The views of a scene show one set of named points, each view turned or mirrored, and shifted as a whole, with a little noise and some points left out.

Scene 1
View 1
voded: [-5, -16, -5, -4, -17, -1, -15, 3, 20, 1, 11, 11, 22, 4, -10, 10, 1, -12, -1, 6, 3]
baf: [-3, 2, 2, -23, -18, 19, -8, 0, 13, -1, -4, 9, 6, -12, -31, -7, 7, -19, -8, -6, -11]
Pul: [6, 9, -1, 4, 13, -3, -12, 1, -13, 8, 3, 3, 5, 3, -1, -15, 2, -3, -5, 12, -1]
Nemav: [-8, -3, -9, -7, -17, 4, -4, -10, -2, 3, -14, 13, 7, -6, -3, -4, 19, -7, 0, -7, 0]
fubi: [0, 5, -2, -6, -3, 5, -9, -1, -5, 5, -5, 6, 5, -4, -10, -12, 9, -8, -5, 1, -4]
rebi: [9, 6, 0, 14, 22, -10, -19, 8, -12, 11, 16, -1, 11, 12, 4, -10, -7, -2, -4, 23, 2]
bokap: [-5, 0, -15, 16, 3, -15, -4, -13, -27, 10, -17, 9, 5, 5, 30, -11, 22, 9, 5, 0, 11]
medut: [-10, -9, -9, -11, -24, 6, -5, -8, 7, 0, -10, 14, 11, -7, -7, 1, 18, -10, -1, -9, -1]
Vorat: [6, 2, -2, 12, 15, -10, -16, 3, -11, 9, 10, 2, 12, 11, 7, -9, -1, 0, -1, 17, 4]
Kig: [3, 8, 1, -3, 5, 4, -11, 1, -5, 6, 1, 3, 6, 0, -11, -12, 3, -8, -6, 7, -4]
ruk: [0, -4, 1, -6, -6, 5, -16, 6, 14, 3, 13, 6, 15, 2, -17, 1, -3, -14, -5, 9, -4]
gerok: [-5, -5, -11, 4, -6, -7, -8, -8, -8, 6, -7, 10, 10, 2, 11, -3, 15, -1, 1, 0, 6]
rol: [14, 1, 8, 10, 24, -8, -26, 18, 6, 8, 36, -4, 19, 17, -10, -2, -22, -9, -6, 32, 0]
tikab: [-4, 0, 1, -21, -20, 18, -7, 0, 14, 0, -4, 9, 7, -11, -29, -4, 8, -19, -8, -6, -9]
Vuke: [-5, -3, -1, -13, -15, 9, -10, 0, 11, 1, 0, 9, 10, -5, -19, -3, 6, -14, -5, 0, -5]
View 2
fubi: [-7, 2, 7, 15, 4, 0, -6, 7, 10, 6, -1, 8, -8, -17, 11, 4, 3, 4, -3, 2, -3]
Nemav: [4, 15, 8, 8, -3, 11, -7, -2, 13, 10, 0, 9, -11, -24, 8, 0, 6, 10, 4, -2, -15]
ruk: [-4, -11, 14, 22, -8, -4, 0, -2, -1, 3, -1, 1, 1, -5, 16, 3, 8, -5, 10, 2, 8]
voded: [5, -1, 19, 25, -18, 0, 1, -15, -4, 6, 3, -3, -1, -7, 11, -2, 14, -5, 19, 1, 1]
bokap: [-8, 33, 0, 33, 16, 2, -10, -3, -1, 14, 13, 6, -35, -43, -10, 5, 17, 7, -14, 1, -17]
Kig: [-13, -4, 7, 20, 8, -6, -4, 9, 6, 5, -2, 5, -9, -14, 12, 7, 4, 0, -6, 3, 3]
Vorat: [-18, 1, 5, 42, 11, -12, -4, 1, -10, 6, 8, -2, -20, -20, 2, 8, 13, -6, -9, 5, 7]
medut: [9, 12, 11, 7, -10, 10, -4, -7, 12, 10, 0, 7, -5, -19, 10, -2, 6, 8, 11, -2, -14]
Vuke: [1, -4, 13, 8, -9, 3, -2, -1, 11, 5, -4, 5, 1, -8, 16, 1, 2, 3, 10, 0, -2]
gerok: [-2, 19, 7, 25, 2, 3, -5, -7, 0, 11, 8, 3, -19, -28, 1, 3, 14, 4, -1, 1, -10]
tikab: [4, -6, 13, -3, -11, 7, -3, 4, 19, 5, -9, 9, 8, -5, 22, 1, -2, 6, 12, -1, -4]
Pul: [-19, -1, 3, 31, 13, -8, -5, 8, 0, 5, 3, 4, -16, -20, 8, 9, 7, -2, -13, 3, 5]
View 3
Vorat: [2, 14, 5, 13, 16, 0, 7, 4, 14, 6, 8, -7, 12, -5, -15, -10, -10, -5, -3, 17, -5]
bokap: [-3, 25, 11, -14, 26, 5, 26, 26, 14, 1, -1, 7, 21, -12, -16, -24, -27, -9, -10, 1, 13]
ruk: [-8, 0, -8, 9, 9, -11, 5, -19, -5, 9, 8, -5, 1, 1, -16, 16, 0, 1, 0, 3, -2]
baf: [-11, -2, -30, 0, 21, -9, 11, -18, -24, 16, 7, -5, -9, 6, -5, 15, 0, 6, -6, -13, 4]
tikab: [-12, -2, -27, -5, 19, -10, 14, -21, -24, 14, 5, -1, -8, 4, -8, 20, -1, 5, -6, -16, 7]
Nemav: [-12, 8, -10, -18, 23, -5, 23, -1, -12, 6, -1, 7, 5, -4, -14, 4, -14, -1, -8, -15, 15]
fubi: [-6, 8, -15, -1, 23, -3, 13, -1, -9, 12, 6, -3, 3, 0, -8, -1, -8, 0, -8, -3, 4]
Pul: [1, 13, -7, 11, 22, 1, 9, 6, 4, 11, 9, -9, 7, -3, -7, -11, -11, -3, -6, 11, -3]
rebi: [5, 13, 5, 23, 14, -1, 2, 5, 18, 9, 12, -13, 11, -4, -13, -11, -7, -4, -1, 24, -11]
medut: [-14, 4, -10, -18, 17, -8, 23, -10, -15, 5, -1, 9, 3, -2, -16, 13, -10, 0, -6, -17, 15]
Kig: [-3, 7, -14, 7, 21, -3, 9, -2, -4, 14, 9, -7, 1, -1, -7, -3, -6, 1, -7, 4, -1]
voded: [-12, -2, 6, -3, 0, -15, 10, -26, -2, -4, 2, 6, 7, -1, -28, 27, -1, -2, 6, -3, 5]
Vuke: [-10, 0, -17, -3, 16, -10, 13, -16, -14, 10, 5, 0, -1, 2, -13, 16, -3, 3, -3, -8, 6]
rol: [6, 5, 5, 37, 2, -7, -11, -14, 18, 9, 18, -20, 7, 1, -16, 5, 4, -2, 6, 33, -22]
View 4
Vorat: [-16, -9, 6, -2, -20, 16, -3, 5, -1, -14, 7, -10, -11, 40, -9, 13, -23, -16, -5, 3, -5]
rebi: [-19, -18, 2, -5, -24, 19, -3, 9, -1, -14, 9, -11, -16, 47, -11, 11, -28, -18, -7, 4, -8]
Nemav: [1, 5, 10, 12, -3, -2, 4, 3, 0, -9, -7, -6, 3, -5, -4, 19, -5, -9, 10, 2, 1]
Pul: [-12, -16, 2, -1, -24, 11, 1, 6, -6, -15, -1, -6, -6, 28, -12, 18, -21, -14, -1, 3, -5]
baf: [4, -25, -5, 10, -11, -3, 11, 22, 0, -4, -20, -10, -12, -17, -9, 9, -13, -13, 15, 12, -8]
fubi: [-4, -17, 0, 3, -19, 5, 5, 10, -3, -12, -9, -7, -5, 10, -11, 17, -16, -12, 5, 7, -6]
voded: [-9, -2, 10, 13, 9, 5, 5, 17, 11, 5, 5, -18, -24, 7, 1, -3, -11, -19, 7, 7, -7]
Vuke: [-1, -13, 2, 11, -3, -1, 8, 17, 4, -1, -10, -13, -13, -7, -5, 8, -11, -13, 12, 8, -6]
rol: [-23, -31, -2, -4, -19, 23, 0, 24, 5, -4, 10, -21, -38, 50, -10, -5, -33, -25, -6, 10, -15]
ruk: [-7, -18, 2, 8, -5, 7, 6, 20, 6, -1, -3, -17, -24, 9, -4, 1, -18, -18, 7, 9, -9]
bokap: [-10, 19, 17, 0, -15, 10, -5, -17, -6, -22, 9, 1, 18, 33, -6, 32, -10, -7, -4, -6, 7]
gerok: [-6, 13, 14, 6, -6, 5, -1, -6, -1, -14, 3, -4, 7, 16, -3, 22, -9, -9, 2, -2, 2]

Which points are out of place in each view (at most two, in the order of its rows)? Write none if all are in place.
view 1 | baf
view 2 | none
view 3 | voded
view 4 | fubi, gerok
